Each row is a point on a tangle of strands that fork, close into loops and nearly touch. The rows are in no order.
In the rows, zero is written as 128.
Two points are linked if the straight distance between their rows is under 161. Some points are linked to none.
K_174: [137 112 149 123  77 131 102  82 120 108 148 135 147 103 116 129  52 209
 137  98 100  93 144 138 152 106  80  97 125  75 122 138 130]
K_418: [109 113 162 125 150 115 144 139 148  85 173 109 139 125 116  78  83 168
 103 128 103 142 129 170 136 132 119  59 117 140 120  97  95]
K_461: [131 170 105 123 120 146 144  88 146 118 188 144 163 114 148 101 208 122
 121 173 142 181 137  37 149 130 154 186 106 168 139 144 152]
K_389: [128 100 130 150 128  82  96 115 145  97  57 142  60 106 124 179 139 132
 102  99 108 133 111 103 167 112  84 151  92 100 161 151 210]
K_941: [ 66 157 197 159 106 132  96 170 117  85 167 112 167 119 101 107 120 129
 120  57 100 127 159 172  97 176 134 124 139 138 142 163  95]
K_530: [108 199 178 167 110 107 131 103  87  99 153 146 174 131 127 115 138  75
 114  86  82 153 137 143  94 197 128 102 142 153 151 159  98]
K_774: [128 100 127 135 148 100 171 101 161 143  71 160 129 116 104 180 144 119
 112 141 118 178 116 135 182 104  94 131  82 155 142  70 143]
K_735: [163 113 121  99 121 101 136  86 106  82 128 169 149 157 144 164 172 164
 141 139 113  62  97 146 107 118 117 150  86  94 107 133 120]
K_401: [178  97 145 120 107 118 123 106 151 104 126  99  88 126 108 156  92 148
 134  78 169  71 130 180 119 150 124 130 116 137 129 118 162]
K_179: [159 121 112 111 150  91 151 143 144 175 158 103  85 104  88 126 150 185
  90 140 127 191 177  82 205 130 123 162 115 146 145 133 146]
K_879: [ 86 145  67  99 168 122  90 160 161 120  88 153  90 126 164 109 135  99
 156 177 122 111 105 113  86 101 128  89  87 142  71 116 129]
K_570: [115 137 142  81 100 149 144 141  94 167 118 101 139 139 137 111 104  86
 169 146  95 162  94 120 100 108 155  60 136 132 119 181 132]
K_696: [143 104 130 115 102 130 175  78 132  97 139 130 160 153 143 152 156 132
 166 201 144 138 122  98 104 102 168 130  66 177 162 135 156]
K_884: [100 123 100 108 140 111 113 147 106 215 111 115 132 121  92  84 151  77
 154 133 121 196 141  97 100 155 166 179 120 194 121 124 154]
K_917: [161 154 129 128  85 153 122 138 112 128 131 143 150 172 115  97 129  95
 134  56 115 118  95 195 131 158 145 157 151 120 109 128 100]
K_939: [136 176 105 115 124 151  68 164 155 118  69 174 107  97  77 133 124  81
 130 127 120 161 126 132 177 142 114 154 134 144  92 114 139]
K_962: [191 109  75 153 160  67  81 169 106 146 117 100 125 133 122 118 109 162
 128 116 131 117 146 112 171 119 172 152 153  95 101 117 153]
K_312: [ 89 153 112 126 104 211 103 107 138  94 160 125 162 130  94  86 161 149
 115 131 142  98 132 145  98 175 102 202 143 161 103 120  84]
K_599: [149 170 154 104  92 134 192  97 143 109 136 137 110 117 123 176 109 107
 163 155 108 136 114 143  77 104 160 127 131 153 210 162 108]
K_117: [120  99 116 104 121 112 145 161 163 171  91 114 119 115 136 138  67 141
 131 122 115  99 123 151 138  53  95  91 122 121  89 110  80]
K_551: [107 124 118 113 137 108  91 116 135 114 176 114 117 156 120  70  44 140
 101  79  76 130 156 146 145 147 141  59 147 111  87 124 107]
K_718: [ 66 118  59  73 155 121 117 112 126 191 115 105  57 102  99 135 106 100
 120 141 117 198 149  55 129 139 129 119 145 130 166  96 137]
K_267: [150 107 171 181 135 160 151 168 124 149 102 137  70 134 157 141 113  99
 147  72  80  83 127 154 172 103  88  92 105  87 127 134 161]
K_317: [163  93 109 113 153  81 126 156  87 122  86  81 126 153 154 119 122 136
 135 119 110  47 112  68  98  83 144 121 136  93  99 165 144]
K_553: [157 115  92  74 121 108 143 124 115 150  99 133  96  98  99 134 158 131
 156 177 124 129 121 103 139 117  99 144  95 135 140 133 190]
K_918: [162 133  82  88 138 113 123  63  99  91 136 132 137 151 134 159 151 141
 128 162 180  89 126  99 129 143 151 182  83 127  95 123 148]
K_771: [175 165 124 165 106  86 164  73 129 156 144 110 166 111 143 128 124 128
  60 145 132 152 106  84 152 141 115 108 165 147 127 154 111]
K_176: [145 143 102  86 127 134 158  95  86 170 134 135 153 115 122 135 153 126
 176  99 115 117 137 104 157 119 101 106 130  83  67 108 138]
K_974: [ 87 147 161 156 125 176 121 170 206 125 108 140  98  85 126 106 142 120
 136 119 129 125  98 144  95 122 104 124 146 149 108 131 107]
K_243: [157 213 152 164 142 115 128 122 117  81 157 156 133 118 173 130 191  92
  97 120 127 127 122 113  97 169 161 106 147 142 147 169 119]
K_531: [132 152 146 167 121 116 148 159 164 119 155 140 141 174  90 109 171 159
 111 152 121 144 198 139 143 190 160 130 120 157 121 132  99]
K_145: [195 162 139 116 169 133 151 119  67 103 160 109 136 152 201 132 181 113
 101 144  92  90  79 120 146 137 145 117  99 107 123 143  99]
K_177: [136  35  87 149 137  79 114 120 119 166 122 109  94 150 112 142  99 138
 122 137 109  78 165 108 147  90  90 111 173  83 112 119 187]
K_32: [101 189 171 163 111 147 163 115 128 140 185 117 155 102 153 106 197 159
 112 106 129 115 186 145  81 184 114 136 119 151 158 125  65]
K_514: [171  86 128 160 116 106 127 145 142 178 135 134  63 142  82 146 156 149
  80 137 123 152 165 133 193 145 112 159 135  83 148 167 174]
K_351: [155 129 140  64 120 143  88 147 114 113 128 145 129 143 154 158 134 114
 152 145 116  78  84 122  75 101 193 128 112 125  91 200 110]
K_611: [130 159  97 139 145 107 124 132 163 172 164  70 155 112 124  80 169 164
 109 108 152 163 177  96 142 162 153 142 143 187 133  75 126]
K_265: [165 146 132 161 129 110 183 121 132 145 107 148  60 161 135 150 141  79
 127  86  68 128 119 166 144 135 124 121 127  78 164 164 146]
K_14: [163 144 139 123 113  94 185 139 172 136 100 175 114 141 144 186 164  87
 162 147  91 125  96 162  96  89 169 141  82 157 164 122 118]
K_821: [ 84 136 102 106 161 151 136 175 197 115  88 126  74 100 123 122 141 116
 126 142 145 124 105  94 133  99 107 101 117 134  95 143 146]
K_66: [128 175 128 105 107 127 143  91 125 155 133 112 151 113 107 165 166 177
 167  97 143 157 169 120 149 175 134  99 112 115 117 113 129]
K_520: [146 157 126 132 168 164 110 143 186  97 156 103 109  93 112  74 166 150
 110 134 156 150 153  98 121 180 147 164 113 193 128  93 126]
K_545: [ 89 141  78 140 123  98  88 106 117 170 113 108 136 150  61 113 133  70
 109 106  97 177 139 103 133 184 143 189 153 163  89 141 152]
K_390: [106 120 143 170 123 129 119 110 129 112 173 134 153 122 126  76 149 145
 110 119 160 115 134 122  98 151 106 106 176 124  91 162 129]
K_667: [123 140 185 176 123 136 108 164 101 104 177 115 172 154 199 112  96 151
 104  69 129 109 147 155 159 134 155 121 114  77 105 144  85]
K_205: [ 66 118 152 125 135 165 128 133 136 151  97 143 154 100 113 113 117 118
 141 105 102 175 119 158 155 106  54  50 158 125 119  96 120]
K_153: [113 135 138 122 171 158 131 138 118 125  78  99 128  92  91 127 103 125
 122 140 108 190 108  97 166 125  98  72 167 124 135 113 136]
K_782: [ 98 143 164  87 176 211 143 146 138 142 151 148 111 121 151 124 208 154
 124 174 122  90 112 117 103 144 121 139 128 116 131 168  63]
K_471: [152 142  95 101 137 136 124 172 144 147  83 150 102 150  87 101 119  47
 117 137  86 166  87 126 161 124 136 118 154 147  96 136 136]
K_203: [ 99 128 155 166 118 140 151 165 118 101 113 192 146 143 100  92 121 131
 114 193  92 153 134 142 129 139 115 132 131 108 112 163  75]
K_41: [166 167 143 149 106 140 133 114 106 148 103 181 149  83  91 146 144 115
 150 169 118 151 121 117 117 144 124 189 152 127 140 125  96]
K_114: [154 123 130 156  87 149 111 175 170 123 170 127 125 148 148 149 125 194
 148 136 137 101 130 162 158 112 118 131 160  73 123 134 155]
K_923: [ 93  99 144 110 166 148  86 169 139 118 144 159 149 122 168  93 121 125
 121 104 114  96 101 178 118  83 126 126 130 112  55  98  82]
K_748: [141 172 154 112 109 120 116 127 158  74  94 196 104  88 140 151  78 102
 139 104  61 102 100 183 119  84 103 116 100 103 151 129  83]
K_800: [156 181 139 128 129 128 115 126 147  69  96 202  85 103  96 170 123  95
 155 114  76 127 120 154 141 154 123 124 122 113 117 115 128]
K_942: [ 54  77  78 117 146 129  49 149 153 166 140 130  86 144 126 157  85  62
  81 121 154 197 150 127 170  92 104 164 165 144 146  66 184]
K_94: [105  67 106  86 159 130  94  97 156 144  90 109  71 123  91 187 131 105
  92  96 132 150 155 134 157  96  84  88 124 119 119  91 188]
K_30: [ 90  96  84 128 147  98  89 175 147 166 108 129 113 113 136 157  71 102
 149 151 148 100 174 133 152  55  74  81 154 119 126  61 108]
K_512: [160 134 134 178 109 130 132 132 171 118 159 122 133 139 136 136 153 142
  94 102 206 124 113 136 161 127 159 219 138 130 135 125 126]
K_467: [166 124  99  96 147  96 125 146 114 228 124  95 127  85 130 112 133 122
 158 154 141 158 122  91 104 118 176 173 118 160 112 102 128]
K_702: [149 134  73  83 114 119 121 138 113 173 115 122 153 155 124 120 106 155
 160 174 127 133 127 133  95 116 183 140 117 141 106 110  93]
K_837: [172 115 107  96 135  79 137  82 137 117 125  47  96 136 111 119 139 170
  93 127  99 112 116 109 142 136  85  69 148 144 160 114 189]
K_408: [208 140 121 140 139  94 102 156 137 174 101  72 101  87 130 128 127 177
 137 109 140 130 112 128 129 140 164 149 114 134 137 126 135]
K_783: [115 107 126 160 120 154  73 141 104 107  86 174 179 115 155 135 123 181
 164 122 159 121 102 155 112  89 114 115 144  87 133 131 125]
K_227: [ 95 124 128 158  94 151  81 152 103 172  66 163 122 136 112 107 102 105
 153 122 135 121 167 164 114 162  98 135 117 114  91 150 124]
K_806: [103 131 151 196 137 118 100 129 169 116  61 158  89  70 140 172 128 127
 138 106 139 155 104 122 133 110  97 116 130 104 172 141 165]
K_663: [131 145 121  64  98 122 159  92  87  99 184 136 192 167 155  95 128 118
  81 130 168  96 128 127  93 130 147 101 118 148 128 186 100]
K_71: [118 142  58 100 147 166 114  96  94  70 138 104 113 145 141 101 109 158
 144 110 160  83 145 104 165 134 103 114 133  73  98 119 159]
K_893: [127 143 162 111 137 179 211 116 116 113 151 115 104  98 141 142 173 145
 140 104 169  88 140 152 113 131  92 129 110 100 166 119  95]
K_676: [ 99 123 147 195  95 147 113 154 167 144 156 125 154 131 144 142 128 104
 119 115 156 153 100 158 158 139 118 228 149 144 113  88 163]
K_405: [112 133 152 113 148 194 211 148 168 123 127 127 120 114 132 120 191 144
 138 163 156 124 143  95 116 132 123 149  90 137 143 129  91]
K_403: [ 34 111 101 159 106 118 122  96 139 180  91 101 147 173 119 118  72 132
  91 109  87 188 128 133 114 126 125 128 143 123 108 121  80]
K_700: [ 97 139 142 214 103 155 136 184 130 114 124 143 145 149  73 107 156 122
 124 154 106 146 161 144 125 173 126 193 151 148 157 149 104]
K_113: [152 115 119 122 112 115 159  91 106 192  88  94 132 156 148 132  93 127
 128 109  78 155  78 118 127 112 117  68 125  99 144 165 141]
K_119: [ 91 166 134 127  88 146 106 118  96 174  90 146 135 150 118 123 135 107
 174 123  95 164 133 127 100 180 134 106 118 110 118 178 137]
K_22: [131  63 171 141 124 126  87 134 130 146 148 100 136 142 143 152  41 137
 149  97 166 105 148 168 114 133 127 110 147 128 103 114 171]
K_344: [104  81 156 184 130 149 170 139 186 114 171 108 120 158 133 115 122 162
 109 172 177 147 148 149 148 141 110 137 129 147 149  93 159]
K_345: [114  81 110 151 173 121  91 143  88 131 189 123 123 144 141  80  86  95
 159  74 137  83 166 103 109 127 138  76 198 109  92 100 145]
K_911: [184 136 152 105 153 115 150 124 115  59 125  97 143  85 111 156 165 145
 125 110 147  75 102  91 149 105 106 121 154 121 144 118 147]
K_413: [ 64 111  81 160 108 161  85 173 124 153 129 111 134 147 121 105  93 116
 131 144 185 149 147 127 164 130 116 215 168 120 117 104 164]
K_323: [135 117  96  80 145  83 131 118  92 118 113  60 105 118 165 155 109  93
 157 159 126  84  96  54 106  83 172 133 105 129  97 134 151]
K_701: [ 74 132  88 113 114 138  80 178 186 159 115 137 132 116 128 154 114 121
 155 139 184 104 189 149 150  80 100 144 139 147  79  70 103]
K_681: [107  86 108 163 159 104  94 126 123 127 160  78  99 160 163 111  85 122
 131  79 187 104 161 139 128 159 149 106 137 118  95 111 178]
K_329: [138 126 112 102 176 166  76  96 106 119 122 161 119 132 144 120 184 126
 129 177 166 110 107 106  92 170 167 194 101 148 119 155 138]
K_648: [167 149 133  91 111 130 160 107  93 129 118 124 104  82 134 150 191 108
 179 154  99 108  82  99 103 106  94 119 133 108 186 157 198]
K_275: [201 162 132 125 133 106 134 104 110  87 141 116  97  83 127 143 185 135
 138  78 123  71 133 106 127 138  94 128 155 102 191 151 194]
K_118: [ 91 200 155 157  87 120 151 100 144 136 179 106 176 109 108 118 180 107
  88 106  95 132 158 119  95 195 103 113 141 198 135 152 102]
K_832: [183 146 125 154 143  85 139 122 123 128 138 126  79 119 116 124 143 153
  68 176 111 189 160  87 167 174 137 143  83 158 198 163 155]
K_579: [105  81 156 128 109 194  95 128 132 190 122 127 107 138 136 135  67 118
 120 124  95 136 150 180 154 102  43  60 146 105 124 101 159]
K_872: [160 109  61 104 164  52 170 127 134 152 166  57  97 139 136  94 153 150
  99 112 127 112 126  93 162 108 121 109 139 127 146  86 164]
K_751: [157  89  76 104 185 102  94 156 130 149 112 133  75 118  69 116  91  76
 109 125  99 149 134 119 175 116 124 125 177 139 106  83 160]
K_932: [161 148 146 171 113 108 157 138 160 118 155 148 125 149 106 146 172 189
 140 133 151 124 206 165 105 160 151 116 143 133 208 137 120]
K_102: [105  85 100 143 148 109 102 149 117 120  87 155 129 131 112 154  96 131
 147 138 108 111 149 100 169  71  85  76 168  81 105 129 159]
K_13: [144 164 115 138 138 105 124 134 160  74 104  99 105 123 142 144 157 190
 144 162 121 140 110  91 113 142 158 112  76 133 172 144 156]
K_280: [151 135 156 127 184  98 140 130  84 104  81  74 128  71 118 153 117 141
 135 124 128 145 119  56 158 128 113  92 126 113 141 139 152]
K_387: [167 129 164 148 146 104 154 144  98  78 110 127 135 160 153 123  97 108
 115  76 129 113  94 161  95 134 163  88 110 126 173 178 103]
K_843: [ 99 101 135  62 117 142 147 134 148 115 142 120 145 147  96 115  87 113
 133  44 149 112 117 163 135  98 127  89 167 132  97 124 127]
K_857: [150 128 108 116 132  98 146 111 109 148 109  80 118 177 106 138  89 112
  76 136 160 147 164  97 145 169 161 101 127 149 137 172 133]
K_190: [154 140 163 146 110 131  94  95 138 116 118 105 111 112  88 138  96 113
 109  75 182 134 138 157  97 197 143 139 154 180 163 134 140]
K_517: [103 152  63  83 160 156 122 109  81 148 133 143 144 111 141 113 168 102
 149 151 145 129 111  59 134 111 119 162 147  77  86 136 134]
K_673: [101 155 153 134  95  86 142  83 160 154 157 102 169 156  89 141 132 113
  95 117  74 173 148 116 107 174 151 125 123 198  89 128  88]
K_833: [165 118 149 158 122  98 132 145 144 154 108 147  71 120  88 152 131 139
 132 163  99 108 170 126 144 161 118 133 107  98  81 159 125]
K_487: [166 195 151 102  74 167 131 100  85 123 163 104 140 113 147 161 131 119
 166 173 128 129 131 134 112 139 184 136 113 149 159 147  93]
K_544: [165 125 149  80  86  99 138  86 119 107 128  58 130 111 159 162 127 122
 152 162 106  76  58  97 102  75 142 126 112 160 120 134 158]
K_470: [127 117 157 100 170 174 127 121 114  98 108 175  89  97 151 132 159 142
 143 193 117  71  98 145  68 131  92 133  86 126 143 144  98]
K_309: [115 130 154  80  82 181  87 159 134 124 110 155 156 119 115 115  72 126
 161  40 116 112 128 193 141  98 114  87 136 113 139 126 124]
K_210: [121 109  84 131 146 111 159 156 176 125 127 128 132 146 110 126 123 120
 100 124 174 138 113  98 175  77 160 186 156 127  97 112 122]
K_303: [112  95  91  74 126  95 109 103 141 159  64 130  62 124 102 173 144 111
  92 150 104 146 135  87 157  92  75 130  92 120 137 158 195]
K_899: [ 68 142 108 201 134 103 126 114 145 179  97  98 150 116 150 100 117 163
 132 137 131 180 119 100 119 129 131 147 130 116  85 104  93]
K_192: [124  95 116 163 170 139 117 170 126 118  88 169 118 135 120 104 173 152
 131 177 176 144 151 111 116 140 153 175  84 135 138 138 141]
K_72: [156 140 126 111 118 111 124  97 120 111 156 104 136 108 153  86  90 209
 125 144  94 106 117 149 106 134 112  89  94 109 114 119  91]
K_445: [155 159 140 115 194 161  93 137 117  88 153 136 121 124 139  95 208 108
  96 157 162 129 153  89 105 200 176 169 102 195 152 144 133]
K_604: [119 133  50 108 149  69 175 103 129 154 186  88 102 128 162 112 129 119
 130 145 129 123 128  65 120 133 163 103 119 135 138  63 101]
K_211: [172 132 164 130 119 103 131 115 109 112 134 104 141 107 158 141 113 203
 110 169 134  78 132 115  77 126 143 126  94 118 140 171  73]
K_150: [ 97 144 155 165  62 134 150 124 161 168 139 172 125 122 150  92 110 157
 123 116  88 132 116 197  99 121 108 146 110  80 140 148  65]
K_376: [136 164 154 150 156 150 121 162 118  62 133 157 115 141 145 129 153 138
 128 113 135 105 124 147  95 144 159 120 145  91 171 182  97]
K_110: [116 126  97 129  99 145 124  94 183 166 108 153 129 138  73 109 143 134
 126 154 112 175 123 140 118 146 113 131 152 172 123 107 140]
K_804: [ 85 111 177 203 118 133 129  98 137 106 112 164 141 125 134 170 108 130
 135 108 142 173 118 173 128 127  99 112 158 112 190 115 149]
K_662: [ 90 150 210 166  98 163 116 158  99  90 183 100 157 140 174 126  72 126
 126  73 148 128 153 168 132 156 122 114 148 101 176 141 124]
K_543: [131 127 146 164 123 112 178 122 190 130  96 207 126 110 117 180 158 120
 149 139 126 138 147 177 118  90 109 141 112 149 183  87 104]
K_779: [ 78 141 131 114 108 166 128 148 140 142 129 118 158 114 123 144 144 179
 164 111 169 124 167 150 140 129 120 146 125 117  90  82  95]
K_327: [ 62 117  62 136 154 115  59 118 131 163 117 105 102 138  69 117 125 105
  90 113  99 209 155  72 136 153 146 136 197 123 129 114 139]
K_360: [125 129  93  92 150 176 134  92  62  87 130 131 156 138 117  81 113 136
 135 146 167 119 119 140 118 152 105 116 135 121 128 110 122]
K_713: [179 129 152  76  70  96 144  88 114  87 189 119 143 141 151 121 111 124
 128 157  65  82  70 148  99  91 150  91  99 139 136 168 128]
K_54: [132  81 115 124 146 115  96 135 141 135 159 108 133 150  58 132  78 122
 105 141 134 151 160 145 154 136 141 118 221 153 115  78 141]
K_607: [170 117 146 143 154 131 125 122 163  62 134 150 119  68  94 159 154 160
 139 144 156 108 110 137 142 124 102 155 140 147 150  72 155]
K_288: [117 128 121 159 119 114 146 134 148 202  77 144 133  89 159 121 135 154
 143 165 124 138 114 144 123 100  92 123  89 117  83  97  84]
K_229: [ 89  99 122 134 100 126  68 169 147 125 146 126 157 161  68  95  61 129
 117 119 106 134 148 190 114 138 146 145 185 169  92 111 107]
K_160: [171 123 152 141 109 169 117  96 133 140 126  92 109 153 110 156  73 112
  94  50 110 145 124 158 189 142 121 106 164 112 127 114 134]
K_953: [178 119 128 172 154 116 127  98  72  84 126 157 143 139 159 113 136 133
 126 126 108  89  92 112 141 127 110 135 113  79  90 139 130]
K_789: [169 172 132 111  83 125 137  87  96 132 184 112 178 117 157 135 140 104
  95 183 152 115 119  91 111 125 160 120 145 163 103 173 115]
K_996: [ 73 160  93 118 143 101 132  88 138 129 120  94 152 150 145 132 124 108
 150 118 159 179 135  73 104 157 198 147  84 180 110  97 128]
K_356: [139 132 140 132 137 126 172  89 165  77 130 156 193 154 148 165 180 169
 140 119 165 138 124 114 109 116 171 147  84 158 159 111  97]
K_2: [182 112  81  88 160  97 200 128 105 112 147  73 140 158 142  95 138 123
  90 158 162  90  94 105 130  97 137 129 135 154 144 123 129]
K_844: [199 158 138  92 166 143 166 145  62 140 146 105 138 140 171 135 202 107
 137 128 134 121 102 150 115 153 177 129  97 140 186 123 117]
K_824: [143 113 171 144 127 161 119 204 132 143 118 173 106 124 180 114 112  85
 130  93 103  71 119 192 138  87 101 120 106  94  92 134  93]
K_787: [ 97 118 109  75 154 152 126 109  94 103 104 165 131 134 158 111 125 109
 156 172 122 119  94 154  87 120 115 105  65 139  91 110 118]
K_253: [114 139 180 140 116 124 173 112 150 132 152 164  95  91 171 111 139 135
 134 113  83  89 106 156  58 106 108 109 110  70 145 181  91]
K_319: [165 118 126  82 119 138 121 182 104 104  93 146 130 154 144 118 133 133
 154 134  68  61  88 114  99  74 125  96 124  92 115 192 130]
K_634: [112 105 133 171 152  99 129 160 154 144 128 170  93 132 101 106 185 119
 113 120 148 180 142 126 156 155 139 162 118 138 133 148 182]
K_937: [123 144 121 113 132 139 140  87 102  79 144 120 179 159 146 123 117  83
 150 189 139 172 101  99 124 120 201 131  90 196 124 103 122]
K_619: [186 148 142 109 120 142 175 152  79 161 119 156 157 136 140 134 166 119
 160  95 116 120 102 184 113 123 150 145 138  96 166 122  73]
K_895: [105  98  97 182 169 132  90 154 120  88  88 148 133 150 155  96 112 135
 121 140 176 142  87 141 128 113 141 145 129 114 116 124 155]
K_537: [150 142 153 119  86 152 105  68  80  83 136 197 152  96 118 124  90 161
 151 105 100  94 133 138 106 128  98 125 120  67 149 167 110]
K_371: [130  56 180 179 122 115 124  83 110 118  98 128 140 144 141 194  80 147
 120 103 107 140 115 170 154 104  77  85 125  99 163 103 165]
K_141: [117 175  93  84 178 138 110 118 116 108 171 118 139  97 134 126 178 124
 130 182 146 145 144  29 150 130 164 165 127 134  94 123 126]
K_250: [113  75 140 144 131 146 111 183 107 135  83 166 126 165  92 133 108  90
 134 136 148 132 157 165 155 129 100  93 160 113 133 149 169]
K_248: [121 153  91 125 141 184 124 183  95 166 103 150 152 124 121  82 199 113
 142 139 130 149 104 133 160 119 109 169 156  96 104 118 111]
K_463: [ 84  90 159 138 157 136 117 208 137 114 181 151 178 156 153 117 129 108
 148 134 129 136 122 169 135 106 118 122 167 133  77  70 149]
K_284: [106 109  68  85 139  60 139  92  96 119 129  78 118 152 151 147  81 132
 164 133 103 105 114  78  83 112 153  64 123 122 141 105 124]
K_856: [119 112 129 153 130 150 169 136 176 128  93 132 192 144 123 120 166 131
 143 111 146 178 153 105 143 133 162 203  88 181 155  80 100]
K_159: [ 68 111 161 117  63 145  56 181 173 156 130 132 159 128 115 114  48 148
 130  92 105 136 150 187 129 103 122 116 151 123 113 130 115]
K_181: [103 128  57 113 128 100 158  94 105  96 171 100 142 148 138 124 103 169
 111 128 176  83 179  83 153 116 109  92 155  88 120 123 110]
K_17: [ 88  76 103 158 149  94 137 127 164 123 172  77 123 172 143 142  98 166
 113 134 206 134 185 130 146 137 149 113 131 141 140  82 166]
K_790: [124 156 184 107 120 143 139 143  99 124 201 138 167 101 164  95 169 173
  76 106 136  82 187 169 117 154 126 106 118 104 154 142  63]
K_900: [102 114 150 176  91 140 101  95 130 148 100  91 147 149 104 155  83 120
 118  80 171 153 129 175 137 176 134 189 132 166 126  92 134]
K_448: [122 151 152 114 121 165 180 153  91  98 136 180 139 158 128 125 169  83
 141 206 102 146 100 113 118 124 154 136 117 116 135 180 102]
K_426: [ 82 104 193 141 104 185 102 163 191  98 179 134 138  94 125 125 102 162
 131 147 176 101 135 154  86 119 109 153 164 152 117 118 119]
K_608: [ 96 142 167  70  90 108 116 141 141 124 146 157 180 118  91  91  91 119
 121 111  88 138 104 144  93 121 162 127 123 136 108 158  76]
K_431: [148  55 179 154 135 106 146 133 132 139 130 125 125 109 123 198 121 104
 125  98 153 119 119 135 178  98  90 139 153 118 138 106 205]
K_699: [ 90  99 164 142 120 173 105 101 143 168  84 137  74 118 110 200 139  84
  94 103 127 166 173 151 174 142  78 125 111  98 132 105 162]
K_106: [ 79 109  75 116 120 139  75 147 148 169 104 150  84  99 106 123  95 122
 109 121 185 190 150 113 190  93  81 198 130 152 141 113 167]
K_836: [208 152 123 138 129 110 124 127 170 152 153 127 123 117 142 135 181 160
 110 118 173 102 129 121 105 148 190 187 114 158 139 140 109]
K_647: [108 149 184 128 113 133 129 104 143 155 151 140 149  86 174 129 151 173
 154 144 116 124  99 121  40 121 158 119  95 125 127 158  69]
K_925: [ 80 133 181 138 129 136 176 149 114 131 100 139 148 148 131 120 145  81
 133  82 136 146 109 171  83 148 151 152  85 156 137 125  75]
K_489: [178 132 126 105  73 120 174 109 123  94 161  94  97 152 135 150 172 134
 157 228  82  98 124 119 137 114 149 137  80 154 176 133 168]
K_350: [101 118 127 116 133 149 166 134 160 110 156 114 134 128 106 122 101  94
 110 101 153 118 111 124 173 101 107 139 183 123  58  99 107]
K_675: [148 148 129 109  71  97 106 105 161 135  66 161 109 109 155 177 101 126
 154 125  93  81  99 154 103  88  91 108  65 120 115 150 115]
K_67: [192  97 120 169 116 139 102 148  89 132  78 141 126 119 137 123 119 150
 156 101 140  94  94 156 117 110 110 132 155  89 181 149 171]
K_318: [ 99 143 152 167 153 147 139  94 150 137 135 106 167  99 172  95 142 168
 116 161 140 145  95  89  74 130 134 146 116 158 103 114  60]
K_859: [135 116  64  69  99 114 156 114 118 140 155  82  91 140 118 135 142 108
 159 209 100 149 126  94 175  83 163 140  94 152 139 117 190]
K_202: [122 155 162 122 102 140 174 102  88  93 145 139 135 140 124 142 127  76
 145 170 103 168  92 111 121 125 143  69 140 134 179 195 136]
K_805: [151 121  72  83 142 130 117 125 137 108 143  96 141 149 122 123  86 186
 124 145 183  81 151 118  98 118 178 151 136 153 121 101  74]
K_25: [131 148 133  83 163 142 117 127  67 107 173 125 173 122 180  74 121 104
  46 125 145  76 139 114  90 152 138  88 144 171  95 158  79]
K_435: [176 135 144 146 168 119 162 148  91 107  98 140 117 133 102 108 130  71
 110 142 114 176  93 140 166 169 143 142 120 146 142 111 129]
K_462: [126 115 180 143  90 209  81 168 108 143 167 163 130 172 128 118  48 116
 146 105  64 130 159 161 175 139  91  98 149  96 123 125 173]
K_916: [139 107 128 140 138  94 135 136 122 104  81 158  95 110 151 165 170 105
 124  86 173 101  91 102 147 102 121 190  84  92 129 166 177]
K_768: [ 75 125  72 126 167  86 105  98  82 128 109 132 150 136 132 112  91 127
 167 129 115 163 126  87  92 140 148  69 151 114 123  92 122]
K_812: [ 85  88 115 146 136  90 115 102  70 194 104 124 154 158 113 113  68 111
 136 100 107 157 166 113 102 143 141  94 163 107 108 130 106]
K_433: [164 130 129 134 111 126 221 101 138 124 135 114  98 140 123 142 158 120
 108 102 149 110 101 150 162 129 101 144 116 102 177 133 142]

How many points has the smallest loop of links through each point below? Write - if it is on no loop.
K_768 -> -
K_844 -> -
K_413 -> -
K_879 -> -
K_859 -> -

A piece is two or more points that can be reached from each other along the links. Count, over all rows, the pieces, the separate loops (a circle has one, a figure eight two, a Y none), the forks (points with three links) and the tips (points with one).
pieces -> 6
loops -> 0
forks -> 30
tips -> 42
